Each row is a point on a tangle of strands that fork, close into loops and nearly touch. The rows are in no order.
Two points are linked if the straight distance between their rows is under 5.51. Some points are linked to none.
k522: [ 2.64  1.36 -1.10 -2.75  0.23  1.22  1.10 -2.94  2.18 -0.21  1.34 -0.45
  2.59 -0.04  1.29 -3.82 -1.64 -0.33  0.38  0.73 -0.19  0.90]
k936: [ 1.47  0.49  0.05 -0.65  0.33  3.56  2.55 -0.28  2.21  0.16 -0.48 -1.86
  2.01  1.56 -1.06 -2.11  1.24 -0.33 -2.20 -0.69  0.79  0.01]
k526: [ 2.75  1.60  2.50  1.00  3.48  2.81  0.21  1.12 -0.22 -2.59 -0.23  0.17
 -0.12 -2.06  0.20 -0.32 -1.20  0.60  3.37  0.23  2.22  0.24]
k920: [-0.35  1.66 -0.03  0.40 -0.22 -0.37  1.93 -1.10 -3.45  0.80  0.34  2.35
  0.36  1.73  2.00  3.61 -1.28 -0.96  0.47 -1.61  1.38  0.51]
k9: [ 0.52 -0.09 -2.59  0.55 -2.55 -2.56 -0.72 -0.96  1.21  0.89 -0.31  2.07
 -0.86  2.43 -3.25  1.19  1.29  1.87 -1.48 -0.43 -2.46 -0.65]
k531: [ 0.92  1.50 -0.37 -1.66  0.75 -1.08 -0.95 -1.69  0.31 -0.69  2.09  2.04
 -0.90 -2.20  1.37  1.44 -2.86 -2.34  1.91 -0.09  1.27  1.25]
k170: [ 2.26  1.70 -1.52  0.15  2.44 -1.67  0.19 -0.62 -0.02 -1.02 -0.51  1.05
  0.17 -0.01 -0.57  1.12 -3.04  1.80  1.59  1.25  1.24 -0.71]
k413: [-1.40 -0.57  0.05  1.40 -0.54 -2.48  0.34  0.38 -4.40  0.49 -1.96 -0.43
  0.03 -1.29  0.99  4.39 -0.75  2.54  2.04  1.78  1.32  1.86]
k314: [-1.53  2.40  0.90  0.83 -0.32  0.29  0.46 -0.09  1.56 -0.23  1.24 -1.49
 -0.53  4.68  0.42 -1.48 -0.06  2.14 -2.19 -1.53 -1.56  1.91]
k855: [ 2.82  1.68  1.30  1.38  3.57  0.00  0.48  1.87  0.07 -1.34 -1.03  0.87
 -0.31 -3.53  0.82  0.88 -0.84  0.37  2.19 -1.10  1.69 -0.27]
k447: [ 3.90  1.39  2.34  0.39  2.16  3.85  0.15  0.04  1.62 -0.40 -0.02 -1.28
  2.09 -0.27 -0.12 -3.17  0.41 -0.67  0.91 -1.76  0.00 -1.53]
k324: [ 2.67  0.14  0.17  0.39  0.74 -2.23 -0.31 -2.55  1.23  3.29 -1.66  1.12
 -1.66 -0.58  1.36  3.47 -0.58 -1.11 -0.03 -1.84  1.29 -1.02]
k200: [ 0.12  1.46 -0.91 -3.21 -0.10 -2.00 -0.10 -1.68  1.77 -0.65  3.41  0.68
  0.51 -0.02 -0.67 -3.96 -0.30 -1.94 -0.61 -0.86 -3.57 -0.07]
k629: [ 1.56 -3.42 -0.94  0.04 -0.46  0.32 -0.91  0.42  1.09  0.34 -1.58 -0.85
  0.60 -3.50 -0.37 -1.04  0.66 -1.74  0.67  2.04  1.71 -1.26]
k831: [ 3.08 -0.56  1.12 -0.64  2.06  3.28  0.70  1.31  1.28 -2.00  0.37 -1.08
  2.11 -2.08 -2.07 -2.33  1.31 -0.99  1.47 -1.96  1.11 -1.55]
k808: [ 0.51  0.92  1.11 -1.73  1.31  2.85  0.65 -1.37  0.36 -0.65  2.51 -0.23
  0.66 -1.28  1.39 -0.56 -1.36 -2.50  0.95 -0.60  2.36  0.58]
k785: [ 0.44  0.60  1.18  1.89  1.08  2.27  2.34  2.86 -0.21 -2.24 -1.31 -0.02
  0.86  1.03 -2.18 -0.86  0.64  0.18 -1.19 -0.14  0.89 -0.61]
k396: [-3.80  0.52  0.18  1.28 -2.92  1.16 -0.13 -0.34 -1.13  1.70  1.15 -0.16
 -1.52  2.46  0.39  0.96  1.68 -0.03 -1.33 -1.10 -0.14  0.31]
k939: [-2.04 -0.65 -0.17 -0.81 -1.30  2.77  1.01  0.52 -3.37 -1.08  1.21 -0.11
  2.30 -0.05  1.61 -1.34  0.22 -2.24  0.30  0.37  1.00  0.06]
k561: [ 2.26 -0.86  1.78  1.28  1.13  2.35 -1.14 -0.27  1.40 -0.17 -1.85 -0.61
 -0.45 -2.45  0.60 -1.71 -0.97  1.60  2.69  0.96  0.82 -2.74]
k11: [-1.62 -2.38  0.98  0.43 -0.46  1.63 -0.40  2.37 -3.72 -0.32 -1.70 -0.69
  2.21 -3.10  1.67  2.47  1.34 -1.92  1.06  0.86  2.53  1.84]
k132: [ 0.70  2.50  0.34  0.72  0.20 -2.13 -0.67 -2.92  1.44  1.56  1.27  0.08
 -1.50  2.95  1.14 -1.37 -2.59  1.67  1.37 -1.54 -1.44 -0.45]
k342: [ 0.77 -1.19 -1.32  0.36 -1.38 -2.96 -1.02 -1.07  1.50  2.53 -3.15 -0.81
 -0.81 -1.40  0.14  0.70  1.57  0.97  0.53  1.10 -0.09 -2.40]
k984: [-1.14  0.34 -2.59 -2.52 -2.50  1.26  1.36 -2.40  1.82  1.70  1.88 -1.50
  0.04  1.78 -1.29 -2.16  1.91 -0.09 -2.61  0.75 -0.81  0.70]
k17: [ 0.69  0.87  0.03 -0.10  0.66  1.23 -0.81 -1.92  0.93 -0.35  0.75 -0.80
  1.35 -1.15  2.40 -0.92 -2.32  0.02  2.19  0.43  2.54 -0.42]
k483: [ 0.54 -1.09 -2.30 -0.90 -0.57 -0.19 -0.35 -0.94 -0.30 -0.66  0.57  0.33
  0.95 -2.23  0.26  0.77 -1.77  0.24  2.43  3.50  2.70  0.15]
k335: [-3.61  1.76  0.38  1.10 -2.49  0.33  0.05 -1.89 -2.14  2.28  1.85  0.34
 -1.22  3.37  2.34  0.24 -0.71  0.17  1.06 -2.24 -0.23  0.48]
k854: [ 0.92 -3.14  0.70  0.92  0.20  0.21 -1.46  0.63  1.06  1.24 -3.11 -0.91
 -1.44 -4.02  1.07 -1.23  1.47 -0.12  1.06  1.77  0.22 -2.37]
k719: [ 0.20 -2.72  0.32 -1.70  0.47 -1.34 -0.88 -0.29  1.40  0.82 -1.89 -0.35
 -1.04 -3.53  0.36  0.55  2.05 -3.59  0.07  1.16  1.25 -0.16]
k93: [-0.21 -1.05 -1.81  0.11  0.19  0.08  1.66  1.63 -1.65 -0.60  0.00  1.08
  1.36 -0.52 -0.23  3.12 -0.06 -2.32  0.15  1.34  2.31  1.07]
k520: [-2.08  0.97  1.68  0.03 -0.34 -0.74  0.41 -0.77 -1.03 -0.61  1.94  0.70
 -1.44  1.56  1.09  0.74 -1.28 -1.05  0.65 -0.19  1.11  0.28]
k819: [ 0.41  0.06 -2.46  2.04 -1.26 -3.49 -1.46  2.92  1.17  0.21 -0.94  2.33
 -0.81  0.24 -2.07  0.41  0.82  3.16 -0.65  1.29 -3.47 -1.49]
k110: [-2.01  0.61  1.43  1.04  0.98  1.78  1.83  2.59 -0.78 -3.19  0.77  0.61
 -0.61  1.17 -2.45 -0.27  0.73 -2.17 -1.51 -1.74  0.41  0.69]
k543: [-1.50 -0.63 -0.82  0.28 -1.61  1.07  0.45 -0.81 -0.10 -0.21 -0.62 -1.47
  1.39  1.50 -0.58 -0.93 -1.24  2.73  1.55  2.35  0.92 -0.85]
k703: [ 2.32 -1.73 -0.64 -0.77  0.45 -2.38 -1.01 -1.50  0.14  1.81 -0.41  3.61
 -0.89  0.09 -1.58  1.61  1.33 -2.73 -2.13 -2.08 -1.42 -2.19]
k941: [-3.92  0.84 -1.16  2.83 -3.38  2.36  0.61  2.19 -0.75  1.24  0.39 -1.16
  0.73  2.94  0.38  0.12  1.90  3.65 -1.48 -0.08  0.62  0.45]
k64: [ 0.77  0.72 -0.95 -0.56 -0.32  0.39 -0.40 -2.52  1.65  2.01  0.48 -0.83
 -0.12  0.44  1.24 -1.01 -1.12 -0.89  1.10 -0.41  1.27 -1.08]
k281: [-0.11  1.53  0.73  0.92  0.64  0.36 -0.37  0.73  2.31 -0.33 -0.25 -0.77
 -1.70  0.42  0.16 -2.27 -0.50  1.86 -0.70 -0.58 -1.00 -1.88]
k800: [-1.25  0.45  2.66 -0.61  0.19  2.92  0.65 -0.99 -0.67 -0.68  1.63 -1.96
 -0.08  0.68  2.36 -1.92 -1.48 -1.12  0.44 -0.47  1.30 -0.05]
k798: [ 1.07  0.70  1.70 -0.68  3.29 -3.32 -0.72  2.76 -1.10 -1.12 -1.49 -0.31
 -1.06 -1.89 -0.42  3.72 -0.76  1.70  0.22 -0.46 -1.11  1.23]
k424: [-1.90 -1.03  0.87  1.15 -2.07  4.39  0.81  0.12  0.34  0.60  0.55 -2.16
  0.51  2.08  0.26 -2.17  1.55  1.11 -0.07  1.08  0.32 -0.42]
k795: [ 0.74 -1.39  1.61  2.08  0.98 -0.64 -2.19  0.80 -0.25  0.06 -1.85 -0.21
 -1.76 -3.01  1.64 -2.09  0.01  1.09  1.92  1.10 -0.42 -2.86]
k315: [-0.77 -1.53 -1.16  0.21  0.84 -2.26 -0.49 -0.69 -1.37  0.53 -2.57 -1.40
 -0.22 -2.41  0.66  3.46 -1.00  2.43  2.88  3.11  1.51  1.20]
k664: [ 1.19  1.43 -0.34  0.23 -0.96 -2.32 -1.78 -3.68  1.55  2.69  0.94  1.30
 -1.97  3.15 -0.77 -0.74 -1.09  0.55 -0.22 -2.49 -2.81 -1.71]
k942: [ 0.64 -2.06  0.01 -1.96 -1.11 -1.23 -1.76 -2.06  0.19  0.90  0.15  1.99
 -1.78  0.86 -1.57  2.40  1.01 -2.80 -1.45 -0.73 -0.31  0.27]
k427: [-2.48 -0.40 -1.66 -2.26 -1.83  1.62  0.79 -0.87 -1.25 -1.78  2.67 -0.25
  2.19  0.08 -0.61 -1.80 -1.14 -1.91  0.42  0.98  1.05  0.28]
k476: [-0.96 -1.36 -2.33 -1.09 -0.63  0.39  0.60  0.17 -0.51 -1.10  0.90  0.94
  1.26 -1.58 -1.07 -0.27  0.16 -2.45 -0.53  1.10  1.93  0.64]
k769: [-4.16 -0.71  1.35  1.20 -1.93  2.83 -0.14  0.78  0.22  0.71  0.99 -1.21
 -0.97  1.62  0.94 -1.20  1.43 -0.03 -2.22  0.04  0.51 -0.20]
k956: [-0.44  0.16  1.88  0.94  0.69 -0.80 -2.50  1.03  1.35 -0.88  0.51  2.16
 -3.65  0.61 -1.02 -0.66  1.56 -0.31 -2.76 -2.10 -2.99 -0.55]
k355: [ 0.74  1.35 -1.21 -2.07 -0.21 -0.89  0.60 -2.17  0.77 -1.25  3.21  1.52
  0.58  0.29 -0.48  0.11 -2.04 -1.76  0.64 -0.34  0.52  0.78]
k255: [ 1.32  1.63 -0.61 -1.09  1.26 -1.57  0.22 -0.64  0.95 -0.19  2.89  1.85
  1.83  0.12 -0.43 -4.05 -0.94  0.45  0.02 -0.55 -3.01 -1.84]
k814: [-0.04  0.49  1.80 -0.29  1.67  3.04 -0.14  0.84 -0.80 -3.17  1.24 -0.17
  1.08 -0.52 -0.30 -1.37 -2.38  0.65  2.62  1.04  1.72  0.98]
k907: [ 1.45  0.89 -1.65 -0.54  1.08 -0.31 -0.11  1.04  1.24  1.39  1.04  0.64
  1.33 -0.59 -0.44 -4.06  0.95 -0.15 -1.38  0.19 -2.34 -2.98]
k328: [-1.04 -2.65 -3.04 -0.12 -2.01 -0.53 -1.26 -1.06  0.11  0.37 -1.22 -1.46
  0.35 -2.10 -0.37  0.53 -0.33  1.02  2.03  3.40  2.68 -0.33]
k505: [-0.28 -1.46 -0.17 -0.66 -1.19  4.79  1.68 -0.59  0.54  0.13 -0.33 -2.21
  2.27  0.63 -0.73 -1.33  0.66 -0.32 -0.96  0.94  0.80 -0.95]
k435: [ 0.02 -0.55 -2.28  2.29 -1.56 -1.73 -1.41  1.56  2.25  1.62 -1.60  0.77
 -0.80  0.09 -0.56 -0.80  1.80  3.89 -1.21  0.29 -2.03 -3.15]
k746: [ 0.90 -0.12 -1.14  0.82 -2.16 -2.18 -0.88 -2.16  0.97  1.32  0.01  1.05
 -2.07  1.98 -0.74  0.73  0.05  0.62 -0.33 -0.75 -0.53 -1.11]
k685: [ 3.54  0.06 -0.75 -0.21  1.15 -2.31  0.03 -1.94  1.57  2.57 -0.34  1.69
 -0.47  0.71  0.46  1.29  0.18 -1.38 -0.20 -1.57 -0.84 -2.43]
k614: [ 0.18  1.14  0.35 -1.78 -0.59  2.04  0.59  0.60  1.53 -1.83  1.25 -0.69
  0.40  1.13 -0.91 -4.46  0.22  0.61 -1.93 -0.17 -1.94  1.87]
k251: [-0.09 -0.73  0.15 -0.83  0.53 -1.17 -1.90 -1.11  1.74  0.97  1.01  0.58
 -1.09 -3.44  2.11 -2.00 -0.45 -2.44  1.09 -0.28  0.38 -2.23]
k899: [-1.07 -2.44 -1.16 -0.67 -1.73 -0.50 -1.04 -0.99 -1.21  1.42 -0.69 -1.70
  0.02 -2.73  1.11  2.06  0.82 -1.46  0.23  2.81  2.41  0.31]
k929: [ 1.88  0.55 -0.91 -0.62  3.47 -0.82 -0.31  1.19 -0.14 -0.67 -0.57  2.33
  0.96 -5.94 -0.92  1.13  1.30 -0.97  1.06  0.14  0.17  0.67]
k71: [-2.47  2.39 -0.01  0.23 -0.84 -0.51  1.14 -0.86 -3.06  0.35  2.44  0.33
  0.17  3.56  1.58 -0.45 -2.28 -0.17  0.37 -1.00  0.00  1.17]
k667: [-1.38  2.02  0.43  1.29 -1.14  0.62  1.88 -1.73 -0.64 -0.08  1.41 -1.33
  1.51  3.28  1.70 -1.29 -2.50  1.90  0.75 -0.37  0.44  1.07]
k242: [-0.64 -1.68 -0.56 -1.48  1.41 -3.12 -0.82  0.62 -1.10 -0.05 -1.82 -1.55
  1.16 -2.61 -0.40  4.66 -0.28  0.17  1.22  3.30 -0.21  2.37]
k241: [-1.71  0.63  0.21 -1.38 -0.74  2.64  1.48  1.09 -1.24 -2.04  1.66 -0.75
  2.95  2.19 -0.07 -2.94 -0.02  0.68 -1.89 -0.27 -1.12  2.12]
k299: [-1.46 -0.73  0.34  0.60 -0.97  2.73  0.56  2.52 -4.29 -0.98 -0.51  0.20
  2.67 -1.37  0.92  0.45 -0.54 -1.23  1.83  0.83  1.81  0.41]
k701: [ 3.13  1.16 -0.19  0.29  2.82 -1.72  0.62  0.34  0.21 -0.01 -0.53  2.00
 -0.61 -2.47  0.34  3.00 -0.99  0.44  1.69 -0.03  0.48 -0.37]
k215: [-1.59 -2.33 -0.03 -1.23 -0.78 -1.87 -0.83  0.35 -2.43  0.09 -0.82 -0.81
  0.58 -3.30  0.77  2.84 -0.51 -1.55  1.55  2.92  2.24  2.47]
k904: [-0.06 -2.59  0.53 -0.53 -1.12 -2.68 -3.89  1.32 -0.19  0.02 -1.73  2.31
 -1.39 -1.08 -2.06  1.55  2.10  0.14 -2.86 -0.25 -3.66  0.79]
k828: [ 0.88 -0.15  0.11 -3.07  0.07  2.45  1.30 -3.01  2.68  1.11  0.22 -2.83
  0.57  0.67  1.49 -4.64  1.03 -1.37 -1.94 -0.58 -1.40  1.25]
k240: [ 0.73 -0.26 -0.78  0.92  2.89 -2.19 -0.74  3.54 -1.08 -2.24 -1.36  0.87
  0.55 -3.35 -1.33 -1.04  0.55  1.25  2.05  1.12 -1.24 -1.45]
k402: [ 1.75  2.44  0.68  1.11  0.61  1.40  1.23 -1.28 -0.82 -1.11  0.85 -2.11
  1.64  2.96  1.52 -1.29 -3.10  2.63  2.54  1.02  1.05  1.01]
k787: [ 1.44  2.12 -1.27  1.20  0.93 -0.93  1.15 -0.26  0.18 -0.83 -0.39 -0.71
  0.24  3.14 -0.42 -0.50 -2.89  2.74  2.05  1.11 -0.10 -0.43]
k365: [-3.01 -0.16 -0.47  1.75 -2.34  0.08  1.26  1.01 -4.13  0.44 -0.85  0.07
  0.80  0.62  1.12  1.38 -0.59  1.54  1.31  0.26 -0.02 -0.29]
k441: [-0.43 -0.88 -1.52  1.94 -2.37 -3.34 -1.44 -0.14  1.96  2.18 -2.44  0.48
 -2.52 -1.15 -0.98  0.86  1.77  2.43 -1.49  0.54 -1.12 -1.94]
k694: [ 0.27  1.02 -0.92 -0.60 -0.75 -0.25  1.44  0.13  1.67 -0.13  1.10  0.43
  0.25  2.79 -1.95 -0.03  0.12 -0.96 -1.48 -0.68 -1.70  0.21]
k739: [ 2.60  1.79 -2.19 -2.11 -0.26 -1.14  0.86 -1.84  2.21  1.20  0.34 -1.28
  2.01  2.25  0.53 -2.76 -1.09  1.18 -0.36  0.13 -1.27  0.09]
k650: [ 2.52 -0.52  2.95 -0.75  2.95 -3.09 -0.83  1.94  0.08  0.05 -2.40 -0.27
 -0.28 -2.64 -0.53  4.42  0.57 -0.81 -0.29 -0.74 -1.86  0.41]
k174: [ 1.16 -1.18 -0.05  0.98  0.73  0.33  0.66  0.17 -0.26 -0.22 -2.35 -1.08
  0.54 -1.10  0.39  1.68  0.62  1.03  0.95  1.09  2.44 -0.64]
k348: [ 1.58 -0.33 -1.84  0.25  1.79 -0.58  0.03  0.90  0.59 -0.01  1.46  1.40
  0.53 -2.94 -0.71 -2.44  0.21 -0.59  1.05 -0.01 -1.03 -3.24]
k869: [ 0.47 -1.55  1.12 -1.21  0.86 -1.01 -0.47 -0.59 -0.46 -0.35  0.03  1.45
 -0.44 -1.17 -1.36  2.88  0.44 -3.60 -1.48  0.03  0.79  1.15]
k864: [-1.32  0.24  0.81  0.24  1.24 -0.23 -0.17  0.27 -0.70 -2.80  0.87  0.28
 -1.19 -0.75  0.51  0.02 -1.53 -0.42  1.89  0.18  1.31  0.56]
k19: [-2.42  0.72  1.47  1.84 -1.44 -0.54  0.51 -0.01 -2.93  0.74  1.25  2.83
 -0.98  4.97  0.36  2.27  0.15 -0.09 -1.93 -2.70 -1.60  1.51]
k574: [ 0.30  0.70 -1.18  0.57 -1.92 -2.50 -1.61  1.83  2.30  0.43  1.05  2.18
 -0.89  2.18 -2.56 -0.94  1.38  1.91 -2.48 -0.28 -3.60 -0.78]
k12: [ 0.30 -0.24 -2.18  0.43 -1.32  0.57  2.35 -0.67 -1.44  1.33 -0.44  0.87
  2.07  1.48 -0.71  2.44  0.67 -0.65 -0.10  0.84  2.33  0.48]
k895: [ 0.02  2.22  0.61 -0.33 -0.18  1.10  0.78  0.93  2.86 -0.61  1.07 -2.52
 -0.70  2.29 -0.11 -3.66  0.81  2.36 -2.89 -1.21 -2.96  1.76]
k5: [-1.45 -0.78 -0.91 -0.17 -2.33 -2.29  0.07 -3.74 -1.60  1.32  1.04  0.87
 -1.34  1.57  0.16  3.06 -0.56 -0.67  0.49 -1.17  1.21  1.12]
k151: [ 1.34 -0.06  1.56  0.28  1.76  3.07  0.51  2.86  1.93 -2.81 -1.05 -0.05
  0.57 -0.64 -2.56 -1.41  1.43 -0.89 -0.58 -1.55  0.83 -0.93]
k317: [ 0.65  1.16 -0.82 -1.08  0.79  0.58  0.37 -1.75  2.75  1.59  0.76 -0.13
 -0.42  0.31  0.68 -1.69  0.47 -2.29 -0.76 -1.36 -1.12 -1.49]
k291: [ 0.30 -1.01  0.22  0.10  2.46  0.23 -0.59  2.44 -0.69 -1.58 -2.66 -0.93
  1.37 -4.51 -0.43  2.95  1.12 -0.77  1.10  2.22  2.59  1.92]
k559: [-2.35  0.92  1.62  0.45 -0.44  4.58  1.67 -0.14 -0.74  0.61  2.34 -1.83
  0.14  3.80  1.98 -2.21  1.32 -1.04 -3.26 -2.13 -0.48  1.23]
k259: [-2.13  0.29  1.17 -0.15 -0.68  0.57 -0.97  1.27  2.15 -0.97  2.63  1.79
 -3.47  1.92 -1.33  0.26  1.75 -1.31 -2.91 -2.48 -2.01  1.01]
k154: [ 1.54 -2.27  1.78 -1.18  0.34 -2.07 -2.44  0.97 -0.56 -0.18 -1.96  2.26
 -1.58  0.94 -2.85  3.41  1.40 -0.64 -3.21 -1.77 -2.81  1.36]
k933: [-1.50 -1.51 -0.63  1.84 -1.06  0.67 -0.41  1.07  1.27  0.29 -2.01 -1.54
 -0.82  0.52 -0.91 -0.10  0.23  3.35  1.33  2.20  0.96 -1.35]
k857: [-2.38 -0.28  0.40  1.35 -1.53  0.08  0.17 -0.43 -4.17  0.59 -0.06  0.49
  0.07 -0.11  3.14  1.68 -1.92  1.47  3.63  1.71  1.52 -0.38]
k340: [-2.50  0.81 -0.99  1.29 -3.10  3.06  1.14  1.79  0.17  2.26  1.62 -0.82
  1.02  3.55  0.20  0.03  3.14  2.11 -2.84 -2.04 -0.41  1.95]
k911: [-0.36 -1.41  1.61  0.50  1.77 -0.14  0.20  2.23 -2.18 -0.20 -1.45 -0.89
  0.86 -3.80  0.17  3.46  1.57 -2.50 -0.32  0.37  1.76  2.97]
k51: [-2.11 -0.21 -0.69  3.08 -1.82  2.52  1.13  2.21 -2.98 -0.08 -1.11 -0.61
  1.65  2.73  0.19  0.42  0.09  2.77  0.35  0.26  1.15 -0.09]
k478: [ 1.13  1.21 -2.01 -2.66  0.40 -0.03  0.59 -0.95  1.35 -2.02  2.48 -0.40
  1.41  0.17 -1.21 -3.02 -2.04 -0.75  0.34  1.14 -0.02  0.13]
k761: [-0.75  0.07  0.02  0.47 -0.52 -2.04  0.73 -0.38 -3.05  0.37  0.47  1.38
 -0.14  1.00  0.51  4.06 -1.79  1.41  1.50  0.76  2.01  1.60]
k844: [ 0.52 -1.96  2.52 -1.32  1.74 -3.45 -2.02  0.75 -0.26  1.70 -2.69 -0.42
  0.82 -2.35 -0.77  2.89  1.57 -1.40 -1.22 -1.15 -2.99  0.69]
k359: [-1.30 -1.62  1.62  0.28  0.34 -2.53 -2.50  0.59 -0.07 -0.33  0.09  2.20
 -3.92 -2.16 -0.09 -0.84  0.84 -1.25 -1.23 -0.60 -2.79 -1.44]
k107: [ 2.75 -0.95  1.93 -1.50  1.90 -1.59 -1.30  0.14 -0.86 -0.34 -1.06  2.53
 -1.80 -0.45 -1.34  3.02  0.42 -2.94 -1.88 -2.33 -0.81  1.41]
k757: [-2.21  0.11 -1.35 -0.42 -2.67  2.25  1.10 -0.01  2.06  1.69  1.04 -1.21
  0.78  3.39 -0.82 -0.69  2.09  1.67 -3.07 -0.11 -0.06  0.99]
k992: [ 2.38 -1.10 -1.88 -0.96  2.35 -2.56 -0.49  1.03 -0.26  0.08 -2.59  0.12
  1.49 -5.74  0.10  2.23  1.74 -0.27  1.70  1.91 -0.11  0.46]
k728: [ 0.63  0.88  2.55 -0.13  2.10 -2.59  0.05  0.79 -1.44 -2.21 -0.66  1.08
 -1.65 -0.05 -0.19  4.27 -2.05 -0.18  0.44 -0.50  0.24  0.94]
k409: [ 2.35 -0.75 -0.52  0.27  2.79 -1.00  0.21  2.31  0.23 -1.75 -0.79  1.33
  0.99 -3.87 -1.76 -0.69  0.63 -0.90  1.19 -1.15 -0.18 -2.07]
k736: [-0.37 -1.32 -0.17 -0.37  0.18 -2.40 -0.83  1.67  0.18 -1.44 -1.67  0.34
 -1.42 -0.81 -1.34  0.60  0.43  0.97  0.00  1.60 -0.88 -0.19]
k960: [ 0.65  0.72 -2.64 -0.73 -1.15  0.03  0.30 -1.39  0.53 -0.51  0.04 -1.25
  0.76 -0.52 -0.08 -0.37 -2.43  2.63  2.97  2.72  1.25 -1.01]
k770: [-2.53  2.08  0.59  2.06 -1.41  0.17 -0.07  0.68 -0.76  0.63  1.66  0.44
 -0.91  5.44 -0.72  1.03 -0.50  1.65 -1.89 -2.07 -1.13  2.30]
k709: [ 0.39 -2.06 -1.68  2.22 -0.92 -0.77 -0.08 -0.31  1.64  2.46 -4.53 -1.59
 -1.05 -0.34 -0.31  2.23  2.88  0.89  0.16  1.08  1.07 -1.17]
k587: [ 4.08  0.17  1.53  0.93  1.55  3.83  0.03 -0.75  2.35  1.27 -1.24 -1.93
  0.76 -1.20  1.69 -1.56 -0.77  0.31  1.39  0.27  0.97 -2.76]
k430: [-3.07  0.17 -0.87 -0.99 -1.74  1.54  0.58  0.32 -1.07 -0.87  2.90  0.00
  1.00  1.26 -1.31 -1.03 -0.47 -1.02 -2.35  0.32 -0.03  1.09]
k634: [-2.64  1.59  2.58  0.91 -0.40  4.07  0.88 -0.13 -1.37 -0.03  1.26 -2.47
  0.08  2.59  2.97 -3.19 -0.98 -0.10 -0.92 -1.46 -0.01  0.88]
k838: [ 0.99 -2.32  1.14  0.35  1.82  1.39 -1.16  1.70 -0.90 -1.64 -2.50 -1.53
  0.16 -4.53 -0.71 -0.33  0.96  0.48  2.93  2.69  1.61  0.73]
k722: [-2.67 -0.31  2.39  0.28  0.20  0.33  0.52  1.74 -0.07 -1.66  0.49  1.27
 -2.33  1.60 -1.37  1.58  0.70 -1.81 -2.91 -1.76 -0.52  1.39]
k67: [ 2.10  2.46 -1.65  0.26 -0.15 -1.11  0.78 -1.87  0.87  0.01 -0.14 -1.40
  0.83  2.57  0.21 -2.55 -1.43  3.57  0.33  0.63 -1.13 -1.14]
k216: [-0.67  2.11  1.63  0.01  0.52 -0.98 -0.09 -1.42  1.01 -1.13  1.26 -1.20
 -1.90  2.45  1.22 -1.09 -2.77 -0.32  0.79 -0.72 -0.32  0.30]
k153: [-1.84  1.37  1.14  1.85 -1.95 -0.97  1.18  0.94 -4.68 -0.05  0.27  1.68
 -0.69  2.77  1.52  2.52  0.12 -1.02  0.03 -2.70 -0.31  0.28]
k464: [-0.02  0.44 -2.02 -3.13 -0.70  1.29  1.84 -2.45  2.10  1.22  1.42 -1.81
  0.32  2.02  1.92 -3.71  0.80  0.55 -2.45 -0.09 -0.54  2.77]
k973: [ 1.13  0.87  1.07 -1.44  1.68  2.40  1.06 -1.06  2.72  0.35  0.43 -1.69
 -0.37  0.25  1.03 -3.90  1.46 -2.62 -1.87 -2.77 -0.44  0.04]
k116: [ 0.13 -2.36  2.14 -0.74  0.21 -3.64 -3.35  0.13 -0.07  0.77 -1.05  0.89
 -1.79 -3.06 -0.04  0.78  2.32 -0.60 -1.43 -0.89 -3.66 -0.26]

A fork is a point with three links, a tip a point with one. Leave the first point through the second and follow the links. Name the first fork or tip that comes.
k64; k317: k857
k116; k359: k719
k899; k215: k427
k413; k315: k933

How many points has the smallest loop of links through each point below? Write - if it is on no loop.
k814: 11
k51: -
k831: -
k939: -

A tip is a point with one link. Name the tips that can be reached along the links from each point below, in the order of the rows.
k984: k559, k857
k430: k12, k933, k838
k787: k936, k531, k709
k854: k324, k719, k728
k907: k200, k240, k992
